Each row is a point on a landscape with many valleys, with its height.
A ball rolls from a point to whichever of its 2 nearest points has the largest drop for the distance, and stops where none of them is lower. Distance is the straight distance between rows; heights are no part of it.
gada (h 2.73): [ 2.42  2.48 -0.34  0.80  2.60  2.42  0.97 -0.98  3.03  1.42  0.37  1.99
  0.36 -3.22 -1.00  3.24 -3.80  1.45 -1.45  0.90  2.03]
Konaf (h 6.86): [ 0.07 -2.32 -2.38 -1.79  2.54  0.53 -2.64 -3.52  1.44  3.47  0.84  1.89
  1.88 -2.96 -2.88 -1.63  0.10  0.21  1.97 -4.67  0.38]
veba (h 0.42): [ 2.13 -2.58  1.97 -2.80 -0.70  0.31 -2.42 -1.87  3.94 -0.48 -0.96  1.34
  0.72 -5.30 -0.93  3.23  2.70 -0.30  1.51 -0.73  0.66]
Kub (h 5.21): [-1.34 -0.27  2.59 -3.91 -1.83 -0.28 -2.08  2.14  0.26  1.35  0.40  1.77
 -0.46  4.69  2.86  0.59  2.22 -0.50 -2.50 -1.20 -4.26]
rar (h 2.55): [ 4.37  0.16  1.95  1.82  6.94  1.26  2.83 -1.65  0.12  0.17 -0.22 -2.68
 -0.13  2.34  0.00 -0.93 -1.17  1.39 -0.43 -0.63 -1.55]
tezun (h 7.76): [-1.60  3.46 -2.35  3.23  1.59  7.66 -0.86 -0.28 -2.63 -0.09  0.43 -1.01
 -1.92 -0.84  3.26 -1.83 -0.65  1.33  1.66  1.18  0.77]
Rig (h 5.67): [ 0.63 -3.01  2.17 -2.54 -2.14 -1.32 -2.68  2.39  2.21  4.38 -0.32  3.75
 -1.53  1.83 -1.97  2.40 -2.79 -0.33 -0.41  0.44 -3.16]
Bon (h 4.40): [ 4.28  1.68  0.83  5.14  2.08  1.48  4.33  1.14  0.83 -1.46 -1.38 -2.85
  3.30 -2.65  1.00 -0.38 -0.75  1.53  0.25 -2.21  0.42]
zene (h 2.47): [ 1.43  2.61 -1.26  3.57  2.76 -0.87  4.82  1.68 -0.06  1.42 -0.71 -0.60
 -3.77  2.93  2.81  0.65 -4.32  0.12  0.44  3.27  0.58]
kanu (h 6.07): [-1.26 -1.81 -3.17  4.53 -0.19  1.23  2.75  1.56 -4.76  1.47 -1.22 -3.67
  0.29  2.09  3.59 -2.29 -2.68  1.62 -3.82  0.18  2.89]
poben (h 2.97): [ 3.92 -2.16  4.13  0.28  1.95 -3.88  0.79 -0.06  4.37 -0.47  0.78  0.83
  3.60 -2.50 -1.56  3.39  0.79  1.16  0.59  0.46 -1.18]
rik (h 2.14): [ 2.08  0.50  3.50  2.26  6.37 -1.38  1.87 -0.57  0.71 -0.01 -2.15 -1.42
  0.23  4.55 -0.85 -3.19 -0.95  0.47  1.29 -1.41 -2.84]
sose (h 1.69): [ 1.58 -1.30  1.54  3.41  4.47 -2.52  2.56 -0.58  2.70  0.33 -2.15  0.45
 -2.31  5.62 -1.41 -3.90 -1.94 -0.67  2.10  0.59 -2.19]
guk (h 4.13): [ 1.58  0.83  1.79 -3.75 -1.25  0.02  0.18  1.13  3.47  0.28  1.00  2.64
 -3.60  1.56 -0.09  2.80 -0.69 -1.81 -2.18  3.22  1.17]
foru (h 5.85): [ 0.40  1.87 -1.55 -0.33  2.47  0.38 -0.40  3.28 -0.32  1.09 -1.37  2.22
 -2.92  2.50 -2.22 -3.05 -4.54 -1.76  1.23 -1.64 -1.04]
rira (h 7.95): [-1.34  1.32 -2.40 -1.12 -2.75 -1.00 -1.17 -0.89  0.53 -1.65 -3.05  2.46
 -3.52 -4.04 -0.57  0.53  2.02 -4.48  4.64 -0.37  0.63]
dozez (h 2.11): [ 0.74  1.27 -0.44  4.95  2.19 -3.16  3.97  1.06  1.39  1.17 -2.14  0.56
 -2.17  5.57  1.04 -2.09 -3.38 -0.45  2.31  1.83 -1.32]
pited (h 4.58): [ 1.55 -1.10 -0.99 -1.26 -0.43 -1.01 -2.92 -0.18 -0.07  2.36 -4.29  3.21
 -1.98 -1.11 -0.23  1.86 -1.45 -2.16  4.73 -0.38 -0.33]
Sino (h 3.27): [ 3.30  0.10 -0.02 -1.28  3.40 -0.94  0.75  0.05 -0.56  0.74  1.70 -0.09
 -5.32  3.10  3.01  2.03 -2.80 -0.33 -1.06  5.61  0.46]
deg (h 8.02): [-3.68  1.93 -1.84  0.15 -1.43  1.64 -2.25  1.13 -2.67 -0.34  1.12  1.32
  0.43  2.20  2.58 -1.20 -1.96  0.35  0.52  2.67  1.16]
bak (h 2.44): [-1.94 -1.09  3.17 -1.37 -1.26 -6.06  0.67  3.13 -3.42 -0.62 -0.41 -1.96
  2.00  4.60  2.15 -0.83  0.18  0.63 -2.16  0.47  1.42]
res (h 2.29): [-0.02  0.37  1.24 -0.55  0.66 -3.99  3.20  2.65 -2.10 -1.64  1.34 -1.61
 -4.64  2.38  0.75 -1.79 -1.48  0.58 -2.29  4.44  3.40]
dani (h 6.08): [-1.86  0.61 -4.15  2.44 -1.90 -0.08 -2.66  1.96 -2.04  2.28 -1.31  3.30
  0.63  0.78  0.09  0.39 -4.11 -1.09  2.81  1.25 -2.60]
Boziv (h 5.90): [-4.49 -0.57  2.69 -1.81 -5.51 -0.34 -2.07  3.27  0.78 -1.84  1.35  0.67
 -0.79 -1.08  0.32 -1.51  4.59  0.16 -0.15  0.13 -0.83]
pabag (h 1.07): [ 1.29  0.98 -0.91 -1.80  1.75 -3.61  4.95 -1.26  4.01 -1.73  2.27  0.74
 -2.18 -0.32 -3.62 -1.94  0.64 -3.32  0.53 -1.33  4.23]
bos (h 5.70): [-0.14  1.23 -2.42 -0.87  2.73  3.87 -0.68  1.25 -1.66  0.76 -0.12  0.14
 -2.32  2.12 -1.99 -3.74 -3.73 -0.72 -0.47 -0.65 -2.07]
Deker (h 2.28): [ 1.72  2.85 -1.61 -1.14  2.97 -0.42  2.75 -2.75  4.49  0.72  3.12  1.40
  0.94 -4.22 -0.82  2.57 -0.97  0.73 -1.88  0.72  4.10]
pugot (h 2.93): [-2.12 -3.20 -2.74 -0.20 -0.53  0.90 -2.45 -0.87  2.70  3.10  2.85  0.85
  2.95 -4.60 -4.67  1.88  0.37  1.47  1.30  1.05 -2.97]
Pak (h 6.34): [-2.49  0.40 -4.14  6.00 -5.98  1.49  1.11 -0.10 -1.37 -0.63 -0.89  0.04
 -0.51 -4.59 -0.97  0.14 -0.06 -0.95  1.79  1.20  0.48]
Seset (h 7.79): [-1.54  2.95 -2.69  1.13 -2.66  0.93 -0.30 -0.35 -0.86 -2.43 -2.33  2.01
 -1.53 -1.99  2.72 -0.63  0.56 -2.39  3.48 -0.40  2.82]
pilof (h 5.56): [ 1.43  2.62  0.42 -1.26  1.58  2.41 -1.04 -2.24 -2.71 -0.53 -0.12 -3.41
  0.82  3.15 -1.52 -0.75  0.41  0.80 -3.04 -0.26 -2.17]
Foz (h 4.78): [ 1.20 -3.71  2.60 -2.86 -1.37 -4.49  0.19  2.34 -0.03 -0.97  1.31 -0.19
 -0.38  3.18 -3.01 -1.91  1.94 -1.91 -1.20 -0.53 -4.03]
Fulu (h 5.51): [-4.78  1.86 -1.94  1.43  0.45 -1.13 -0.87 -0.05 -6.59  0.23 -3.39 -4.80
  2.40  3.24  2.61 -0.77 -0.55  1.95 -1.68 -3.09  3.12]
godub (h 5.30): [-2.38  1.87 -0.53 -3.71  1.28  0.82  0.21  1.22  0.48 -0.73  5.20 -1.35
 -0.32 -1.60 -2.14 -2.56 -1.43  2.50 -3.19  0.05  0.93]
tatin (h 3.04): [ 4.02 -0.59 -0.44 -0.44  6.09  4.90  0.61 -3.71 -0.36  1.05  0.67 -1.72
  0.60  0.05 -0.32 -0.43 -1.61  1.24 -1.73 -2.45 -0.45]
kan (h 1.94): [-0.32  1.21  1.53 -1.91 -2.45 -4.35  2.36  3.61 -0.08 -1.25  0.99  0.95
 -3.39  2.46 -0.84 -1.56 -1.08 -1.28 -2.32  3.53  2.97]
kuvig (h 2.85): [ 2.84  1.89 -1.13  0.27  3.36  0.26  1.41  0.50 -0.99 -0.12 -0.72  0.96
 -2.31  2.34  4.09  1.40 -2.58 -0.74  0.39  3.23  1.91]
visi (h 2.56): [ 1.99  1.20  1.96 -0.71  0.19  3.47 -3.42 -2.82 -0.63 -2.22 -1.50 -0.13
  2.56 -1.35  3.68  0.88  3.10  0.25  0.16  0.45  0.05]
nitim (h 5.25): [-1.88  1.73  0.53  1.05 -1.38 -2.60 -2.65  1.66 -4.36 -1.46 -2.54 -1.94
  4.46 -1.22  2.32 -0.41  0.67  0.92  1.90 -1.66 -1.79]
bel (h 4.49): [ 1.11 -1.26  2.51 -3.39 -3.89 -0.18  0.61  0.70  4.68 -1.62  2.27  2.55
 -1.90  0.02  0.09  1.80  2.68 -0.76 -3.36  1.56  0.33]
zit (h 5.81): [ 0.07  2.02  2.18 -3.33  0.22  3.42 -3.24 -1.59  0.20  1.50  0.55 -2.02
  0.17  3.76 -1.07  1.50  2.05  1.69 -3.73 -0.34 -3.86]
Lafaf (h 5.10): [-0.38  2.71  2.72  0.58 -0.44 -2.79 -0.86  3.13 -2.55 -2.46 -2.19 -1.41
  3.09 -2.49 -0.32 -1.58 -0.58  1.28  0.46 -2.56 -1.01]
bogom (h 3.91): [ 0.64  0.55 -2.20  3.75 -0.46  1.99  2.14  0.11 -4.29 -1.28 -2.81 -3.17
  2.86  0.08  6.51 -1.26  0.15  0.80  1.07 -2.58  2.98]
lud (h 5.77): [ 0.40 -1.30  0.40 -0.54 -2.59  3.04 -0.07 -2.00 -1.80 -3.17  1.34 -0.52
 -0.29  1.03  0.20 -3.15  2.80 -0.59 -2.93  2.08  1.97]
tetoz (h 1.82): [-1.85 -3.01  2.15 -4.03 -4.10 -4.10 -0.10  0.84 -1.81 -2.21 -0.04 -0.67
  1.78  3.54  4.85  0.64  4.84 -0.49 -0.62 -0.78  0.47]
nef (h 2.49): [ 2.37 -0.70  2.68  2.00  3.78 -4.95  2.70 -1.18  5.86  0.06  0.12  0.76
  2.12 -2.28 -2.21  1.27 -0.02  1.12  2.50 -0.98  0.60]
lusi (h 3.59): [-0.56  0.18 -1.62  3.65 -1.92  3.05 -0.68 -2.59 -4.48 -2.06 -1.76 -1.63
  2.79 -0.64  3.99 -2.03  1.53  0.60  1.02 -1.19  1.68]
mif (h 2.18): [-3.15 -0.95  3.41 -3.98 -3.08 -4.90  0.41  2.00 -3.08 -1.07 -0.28 -2.82
  1.75  5.10  4.15  0.71  3.31  0.87 -2.73 -1.63  1.52]
suv (h 5.07): [-0.47  0.32  1.67 -4.46 -0.15  0.73  0.55  0.99  2.15 -1.94  4.79 -1.42
 -0.05 -1.46 -0.38 -0.59  1.09  2.52 -4.63  1.22  1.09]
dotab (h 5.98): [-0.47  1.77 -2.24  1.25  1.28 -0.60 -1.78  3.51 -1.97  2.19 -1.73  2.91
  0.30  2.91  0.67 -1.43 -5.50 -1.15  1.83 -0.34 -2.39]
tados (h 5.01): [ 0.66 -0.73  4.29 -3.54 -0.36 -3.40 -0.91  3.35  0.49  0.37 -0.40  1.11
 -0.01  3.54  0.85  0.19  2.19 -1.02 -1.39 -1.85 -4.42]
Tel (h 5.15): [ 1.97 -1.82  1.09  0.24  1.27 -4.60  1.57 -1.16  2.04  3.02 -3.31  1.00
 -1.08 -3.06 -3.58  5.42 -0.06 -2.71  3.03  2.21 -1.72]
Vifa (h 5.47): [-0.78 -3.10  2.42 -3.43 -2.73  0.29 -2.85  2.30  2.54  3.12  0.55  4.37
 -2.82  3.19  0.07  1.61  0.37  0.03 -2.10 -0.68 -3.96]
guril (h 7.62): [-2.46  3.77 -0.69  3.90  1.01  6.53 -2.36  0.01 -2.01 -0.89 -0.81 -0.53
  1.48 -2.03  0.19 -1.93 -0.29  1.34  2.10 -1.75 -0.55]
Zagur (h 5.75): [ 0.62  1.41 -4.87  2.97 -0.22  3.18  2.45 -0.09 -3.27  0.39  1.35 -1.29
 -2.94  0.82  3.78 -0.37 -3.83  0.83 -1.64  3.60  1.49]
lisub (h 5.35): [ 3.39 -0.92  0.18  3.58 -0.07 -0.17  4.90 -0.05 -1.63 -2.07  0.29 -1.18
 -0.22  0.40  0.28 -1.26 -0.29  0.42 -2.98  2.14  2.69]
nep (h 5.58): [ 1.47  2.21 -3.33  3.48 -1.77  2.28  5.67 -0.57 -1.18  0.50  0.46 -1.44
 -3.92  0.15  1.03 -0.03 -2.62 -2.75 -2.82  2.87  2.15]
Mido (h 3.89): [ 4.07 -2.94 -0.26  0.48  0.21  2.78 -0.75 -3.36  1.26 -0.78  0.09  1.62
  0.76  0.31 -1.46  0.30 -0.26 -1.11 -1.15  0.71 -0.07]
lepu (h 4.11): [-1.61 -0.53 -0.24 -3.56 -1.89 -1.08 -4.47  0.46  1.27  1.50 -3.79  2.83
 -1.89 -2.72  2.97  3.91  1.17 -1.37  5.50  0.61  0.46]
Lig (h 1.58): [-0.11  1.37  1.51 -2.02 -1.42 -4.58  2.86  2.04  2.63 -2.12  1.73  1.79
 -2.29  0.59 -3.76 -1.22 -0.83 -2.45 -0.70  0.45  2.08]
muzun (h 5.68): [-4.34  0.77  1.31 -1.77 -5.31  0.21 -2.42  3.32  0.53 -0.35  2.18  2.50
 -1.94  1.26  1.17 -1.10  1.54 -0.28  0.04  2.09 -0.92]
kanid (h 3.14): [ 1.13  2.12  0.04  1.36  1.14  4.81 -1.34 -3.61 -3.40 -2.30 -1.24 -1.74
  2.48  0.33  4.72  0.22  2.40  0.62 -0.08  1.02  0.77]
nufes (h 0.47): [ 2.31 -1.19 -0.41  1.28  2.11 -2.77  5.63 -3.20  4.43 -0.77  0.83  0.91
 -2.10  1.55 -3.73 -1.00  0.29 -3.49  0.99 -0.88  1.47]
fal (h 6.33): [-2.63 -1.66  2.51 -2.80  0.76  5.75 -3.73 -2.47  2.27  5.06  3.43  1.22
  0.17  1.89 -2.69  1.36  0.37  2.85 -0.85 -1.75 -1.89]
rigus (h 3.79): [-2.04  1.23 -0.59  0.99 -2.03  1.16 -4.48  0.74  1.82  1.98 -1.73  2.70
 -0.12 -4.86 -1.91  3.38 -0.87  0.21  3.57  1.53 -1.51]
safu (h 6.20): [-1.57  0.43 -3.94  4.15 -3.42  1.60 -1.35  0.01 -1.51  0.44 -0.85  2.31
  0.10 -1.40 -0.70 -0.31 -1.68 -1.13  2.17  1.52 -1.57]
kovuv (h 5.89): [-4.87 -0.68 -3.12  5.67 -1.55  2.57 -0.50  2.01 -4.24  0.62 -1.82 -2.41
 -0.01 -0.35  1.85 -3.84 -0.81  0.92 -3.72 -0.55  4.35]
zivi (h 3.03): [-0.97  0.79  3.00  0.47  3.33 -4.61  1.12  2.53 -5.10 -1.08 -0.40 -6.19
 -3.34  0.97  2.06 -1.90 -0.72  2.63 -3.97  0.54  2.11]
vimu (h 4.86): [-1.84  1.14  1.63  2.01 -2.89  4.94 -2.26 -3.31 -3.76 -0.11  2.82 -3.29
  2.34  2.45  0.43  0.36  3.29  2.15 -3.59  3.60 -0.46]
fitid (h 5.49): [-1.52  2.93 -2.10 -1.87  4.04  1.37  1.05  2.24 -0.54 -0.24  2.45 -1.34
 -1.18 -0.99 -2.80 -4.11 -3.84  1.45 -1.55 -2.03  0.01]
Kuv (h 6.19): [-1.89 -1.91  1.37 -0.91 -4.87 -0.64 -2.53  0.30 -0.76 -2.91 -0.12 -0.86
  1.46 -2.85  1.24 -0.46  5.34 -0.35  0.97  0.90 -0.56]
riba (h 5.06): [-2.47 -1.17  3.04 -2.91 -3.25  1.19  0.31  0.13  1.44 -0.34  3.82 -0.10
  0.36  2.89 -1.49  0.59  4.48  1.58 -5.87 -1.56 -4.16]
dut (h 4.87): [ 2.56 -3.11 -0.67 -0.76  0.07 -2.90 -0.97 -0.98  0.23  2.01 -4.50  1.75
 -1.03 -1.99 -0.26  4.26  0.69 -2.44  4.32  1.87 -1.19]
pifum (h 8.33): [ 0.42  0.45 -4.17  0.41  1.17 -3.48  2.94 -1.95  3.48  1.21  0.46  0.64
  0.80 -6.11 -2.73  0.92  1.28 -1.81  2.84 -3.34  1.21]
Godab (h 5.19): [ 2.54 -0.23 -0.78  4.81 -0.96 -2.22  3.22  1.04 -1.69 -1.22 -1.38 -0.15
  1.05  0.40  1.14 -0.64 -0.90 -0.80  0.48  0.87  0.99]
bele (h 5.86): [ 0.92 -3.89  0.18 -1.52 -0.99 -2.86 -2.25  3.14  0.93  2.59  0.00  1.73
 -0.34  0.90 -3.39  1.84 -0.94 -1.02  0.85  1.57 -5.04]
namak (h 7.09): [-1.21 -0.55 -3.00 -0.07  0.43  1.78 -0.95 -2.41  2.17 -1.13  1.63  1.11
  1.55 -3.95 -2.79 -2.24  1.45 -0.35  2.24 -3.39  1.12]
Pufig (h 4.01): [-0.49 -5.40  0.03 -4.23  0.13 -1.05 -3.05 -1.12  1.91  4.93  2.12  0.92
  1.82 -0.20 -4.16  0.54  0.66  0.83  0.23 -3.15 -3.80]
Sud (h 4.81): [ 0.96  4.27  0.62  0.87  1.47 -1.18  3.90  2.79  2.29 -1.92  0.10  0.28
  0.33 -3.19 -1.47 -0.30 -2.85  0.91 -0.23 -0.76  2.06]
veg (h 7.31): [-2.30 -1.61 -3.40  0.81  1.31  2.52 -2.59 -0.79  0.39 -0.30 -0.55 -0.51
  1.39 -5.57 -3.51 -1.14  1.75  0.07  4.36 -2.59 -2.57]
vomop (h 5.37): [ 0.85  3.27 -2.06  0.30  0.21  0.88 -0.33 -2.82 -5.96  0.16 -1.91 -4.88
  1.37  5.13  0.57 -0.88  0.33  2.24 -2.52  0.17 -0.65]
Beb (h 5.00): [ 2.32 -0.10 -1.70  3.66 -0.01 -3.62  1.91 -0.70 -0.04  0.94 -1.70  2.01
 -0.94  1.55  0.68  2.57 -1.76 -3.34  2.30  1.92 -0.50]
Fop (h 5.38): [-3.63  1.12 -0.86  0.77 -1.64 -3.49 -1.92 -0.25 -6.19 -0.63 -2.92 -3.74
  4.62  2.14  1.78  0.55 -0.18  2.20  1.20 -2.80 -0.67]
bavu (h 4.52): [-2.29 -0.26  1.44  3.02 -3.92  3.18 -2.30 -1.57 -2.52 -0.96  1.97 -0.63
  3.72  0.54  3.06  0.68  1.88  1.98 -2.11  4.21  1.39]
Vik (h 7.47): [-1.67  0.76 -2.13  3.88  0.05  3.65 -2.62 -0.10 -1.34 -1.21 -1.84 -0.65
  1.66 -4.68 -1.22 -1.00  1.16  0.10  4.52 -2.06 -2.84]
dib (h 5.55): [ 0.97 -0.66 -0.45  0.82 -0.95  1.87  2.21 -0.94 -2.90 -2.77  0.57 -1.97
 -0.86 -0.46 -0.48 -3.31  0.46  0.70 -4.31  1.32  3.22]
zag (h 4.80): [ 0.52 -2.18  2.33 -4.09 -2.23  0.16  1.68  1.00  2.42 -1.60  4.48  0.29
  0.19  1.98 -1.40 -0.59  2.09  0.53 -5.64  1.15 -0.60]
dege (h 3.43): [-0.52 -1.04 -2.08  0.96 -0.01  1.11 -2.13 -1.04  2.05  2.76 -1.10  1.64
  1.61 -5.86 -3.57  4.06 -2.67  1.50  2.61 -0.19 -1.67]
denak (h 3.48): [ 3.67 -0.28  4.81 -0.32 -1.34 -2.38  0.05  1.14  3.55 -1.99  0.54  1.16
  2.39 -1.59  2.14  4.04  1.56  0.84 -1.46  2.84  0.29]
Zasi (h 6.06): [-1.71  0.95  3.21 -2.36 -0.20  5.84 -3.10 -1.75  1.16  4.09  1.81 -0.08
 -1.13  4.33 -1.69  3.18  2.60  2.57 -2.75 -1.20 -3.79]
Vavuf (h 7.64): [-0.28  0.93 -2.80  2.94 -1.66  3.31 -0.33 -0.50 -0.26 -3.11 -2.34  0.48
 -0.99 -4.01  1.24 -2.44  1.88 -1.65  3.91 -2.73  0.91]
semiz (h 5.13): [-1.00  0.96 -0.48  1.68 -1.09  3.58 -0.76 -3.65 -6.07 -0.04  1.19 -4.74
  0.64  2.97  1.80 -0.43  0.89  2.41 -4.02  3.14 -0.17]
Runiz (h 6.59): [-1.97 -0.92  0.87 -1.79  2.03  4.59 -4.68 -3.36  1.60  3.58  1.93  0.76
  2.14 -1.22 -2.94 -0.22  0.14  1.31  1.40 -3.16 -0.51]
robu (h 3.73): [ 1.05  0.32  3.34 -4.39  4.80 -1.94 -0.57  1.92  2.11  0.80 -0.20  0.11
 -0.13  2.06 -2.95 -1.91 -0.94 -0.64  0.73 -3.62 -0.62]
benem (h 4.20): [ 0.58 -0.49  0.97  1.69 -4.03 -0.99 -0.97  0.10 -1.61 -1.83  0.50  0.35
  3.75 -0.99  2.85  1.67  0.60  0.98 -1.66  3.17  0.34]
pinul (h 7.90): [-4.50  2.65 -2.52  1.05  0.63  5.42 -1.88 -0.45 -3.12 -1.14  1.71  0.02
 -0.25  1.60  4.86  0.08 -1.53  1.43  3.15  1.94  2.83]
Bovid (h 4.83): [ 1.06  1.84 -1.81  1.44 -0.73 -1.15  0.14 -0.96  0.23  1.88 -2.73  3.20
 -2.82 -0.78 -0.75  2.39 -2.59 -4.51  2.14 -0.19 -0.33]
fisa (h 4.63): [ 2.87  2.84 -0.22  2.55  4.04  0.94  5.56  0.97  2.96 -0.73  0.95 -1.80
  0.35 -2.74 -0.04 -0.01 -1.98  1.87 -0.45 -1.42  2.33]
pumom (h 3.46): [ 3.89 -2.48 -0.29 -1.27  3.35  5.17 -0.83 -4.98  1.23  1.46  0.46  0.87
  0.54 -0.51 -1.43  0.02 -1.01  0.53 -1.39 -1.17  1.24]
Tig (h 5.52): [-3.70  1.76  1.09 -0.95 -2.05  0.35 -0.87 -2.08  0.32 -0.09  4.57 -3.60
  5.15 -1.16 -3.49 -1.59  3.69  3.57 -3.42 -2.23 -0.20]
Dagiv (h 4.21): [ 4.02 -3.84  0.94  0.79 -0.73 -0.88  1.00 -1.38  1.44 -1.74  2.01  0.81
  1.93  1.41 -2.38  0.49  0.21 -0.70 -2.00  1.89 -1.17]
Dogor (h 1.08): [ 2.93 -1.26  0.89  2.84  4.04 -1.11  4.40 -2.68  4.48  0.98 -1.45  0.93
 -2.80  3.06 -2.63 -0.61 -1.47 -1.53  1.42 -0.83  0.64]
mun (h 5.72): [ 0.97  2.54 -1.86  1.07 -1.33  0.27  4.33 -0.86 -0.33  0.43  0.66  1.40
 -3.84  1.29 -1.82  0.30 -2.94 -5.01 -2.32  2.43  1.30]
panot (h 5.45): [-4.03  1.43  2.04 -3.64 -2.74  1.24 -1.88  4.14 -0.48  0.76  2.21  1.61
 -2.13  4.13  1.27 -1.39  0.63  0.60 -2.63  1.16 -3.00]
vilim (h 3.40): [ 1.39 -1.06  1.40 -0.70  5.38 -4.18  1.45  0.57  3.33  0.23 -0.43  0.93
 -0.14  1.28 -3.93 -2.45 -1.26 -0.72  3.22 -3.85 -0.39]
sok (h 5.71): [-6.88  1.00 -1.97  2.26  0.18  1.93 -0.92  0.32 -5.68 -0.47 -1.66 -3.39
 -0.95  0.56  3.61 -2.60  0.02  2.17 -1.26 -1.11  5.04]
viku (h 1.64): [ 2.55  0.90  1.12 -2.43  2.02 -1.19  0.53 -1.87  5.02 -0.39  0.65  1.99
  1.24 -4.29 -1.19  2.58  0.73 -0.26  0.54 -1.48  3.78]
Pabu (h 3.90): [ 2.18 -0.78  0.56  1.63 -2.51 -3.00 -0.85  0.07  0.69 -0.81 -0.65  1.33
  3.20 -2.13  2.55  4.84  0.59 -0.25  0.70  4.04 -0.69]
noz (h 6.02): [ 0.00 -2.54  0.46 -0.22 -4.53  1.12 -1.04 -2.02 -0.54 -4.22  0.86  0.13
 -0.11 -1.48 -0.29 -1.87  4.57 -1.23 -0.31  1.41  1.47]
lolek (h 4.16): [ 2.27  2.33  0.18  4.69  1.24  1.71  3.17  2.37 -3.16 -0.18 -2.28 -3.86
  2.23 -1.07  4.60 -0.58 -1.63  2.43 -0.41 -0.73  1.53]
fon (h 3.00): [ 2.34 -0.71  1.30  0.70  6.07 -3.60  1.99 -1.64  4.33  1.82 -0.81  0.86
  1.22 -1.31 -1.93 -0.98 -0.15  0.99  3.77 -4.39  1.55]
Kis (h 3.75): [ 2.50 -0.15  1.82 -4.84  1.28 -0.28 -0.26  1.48  1.55  0.64  1.68  1.38
 -5.68  2.60  2.73  1.57 -0.37 -0.70 -2.24  4.01  0.69]
muz (h 2.94): [-0.62 -2.49 -2.40 -3.54 -1.02 -4.28 -1.06  1.26 -1.58 -2.02 -2.82  0.33
  0.32 -0.82  2.66  1.55  3.20 -2.42  5.31  0.80 -0.37]
lazi (h 8.10): [-1.17  0.69 -3.64 -0.93 -0.77  0.58  0.03 -2.44  1.77  0.34 -2.49  1.98
 -3.82 -5.07 -3.73  0.62  0.30 -4.35  3.95 -3.01  0.63]
sava (h 4.09): [-0.08 -2.03  2.66 -5.96  2.65 -1.73 -1.78  0.00  2.22  4.67  1.06  0.37
  1.00  1.70 -3.29 -0.67 -0.45  0.77 -0.01 -5.51 -1.84]
kopa (h 2.68): [-0.97 -0.77  2.34  2.14  2.67 -5.15  3.29  2.77 -2.48 -1.43 -1.30 -3.28
 -2.88  1.60  2.52 -2.05 -0.48  2.07 -2.92  2.84  5.04]
Tud (h 5.31): [-4.22  0.69  1.64 -2.95 -1.14  2.09 -0.62 -1.09  2.26  0.78  5.94 -1.30
  2.39  0.93 -2.55 -0.83  4.16  2.39 -3.65 -1.77 -1.80]
Pitu (h 3.51): [-3.01 -0.72 -1.15 -4.54 -2.24 -2.28 -3.71  2.10 -0.04 -1.61 -2.38  1.22
 -0.25 -1.54  4.22  1.86  3.34 -1.47  5.50 -0.23 -0.67]
bako (h 8.22): [ 0.08  1.65 -4.80  0.91  0.30 -0.21  2.48 -0.99  3.54  1.53 -1.45  0.54
 -1.66 -4.65 -2.94  0.13 -1.04 -3.34  3.60 -5.99  0.74]
laf (h 4.48): [ 4.05 -5.61  1.42 -1.28 -0.83 -3.77  0.89 -0.47  2.55 -0.81  1.97  0.92
  0.22  1.75 -3.84  0.87  1.68 -1.87 -0.67  1.46 -2.72]
rek (h 5.91): [-0.61 -0.13 -3.51  0.75  1.57  1.19  2.79  1.16 -5.13 -0.18  0.38 -2.56
 -2.77  2.90  4.84 -1.93 -3.65  1.10 -0.70  0.74  1.72]
Gako (h 4.96): [-0.26  3.24  1.55  1.45 -1.14 -3.85  0.57  4.55  0.77 -1.90 -1.11  0.75
  1.95 -4.57 -1.77  0.24 -2.39  0.76  1.33 -0.71  0.02]
mem (h 3.09): [ 2.37  0.77 -2.10  3.99  1.59  4.34  0.14 -0.62  1.34  1.51 -0.43  0.83
  2.84 -2.71 -1.26  1.22 -4.01  1.64 -0.67 -1.09 -0.91]
lipa (h 3.47): [-2.82 -4.53  0.24 -1.65 -1.54  1.60 -3.46  0.02  2.83  3.56  2.69  1.16
  1.52 -2.02 -4.00  2.93  1.42  1.74  0.16  0.09 -5.14]
pir (h 1.71): [ 2.59 -1.86  1.79 -1.46 -0.87  2.46 -4.43 -2.29  1.21 -1.48 -1.99  1.01
  0.91 -2.62  2.07  2.28  3.86 -0.72  1.68 -0.33 -0.66]
gela (h 2.34): [-1.44 -3.76 -0.06 -3.31 -2.88 -4.12 -0.54 -0.15 -2.61 -3.84 -0.88 -1.25
  1.42  1.11  4.37 -0.03  2.88 -2.03  2.83 -0.43  1.46]

Call two points neighbours if one is among the 2 nearest of the other. Go from one point of each pair to the other, from neighbour to neighbour, staying as low as possible. Name the highest point that can't be avoided.
sose and veba | Kuv
nep and pited | mun
veba and nef | sava
veba and pugot | dege

For each start below, name the point where the ball stops.
Kuv | sose
kopa | nufes
pifum | nef
bos | sose
vomop | nef
zivi | nufes
sok | veba
Seset | nef
Bon | veba
Vifa | sose
noz | pited
pinul | nef
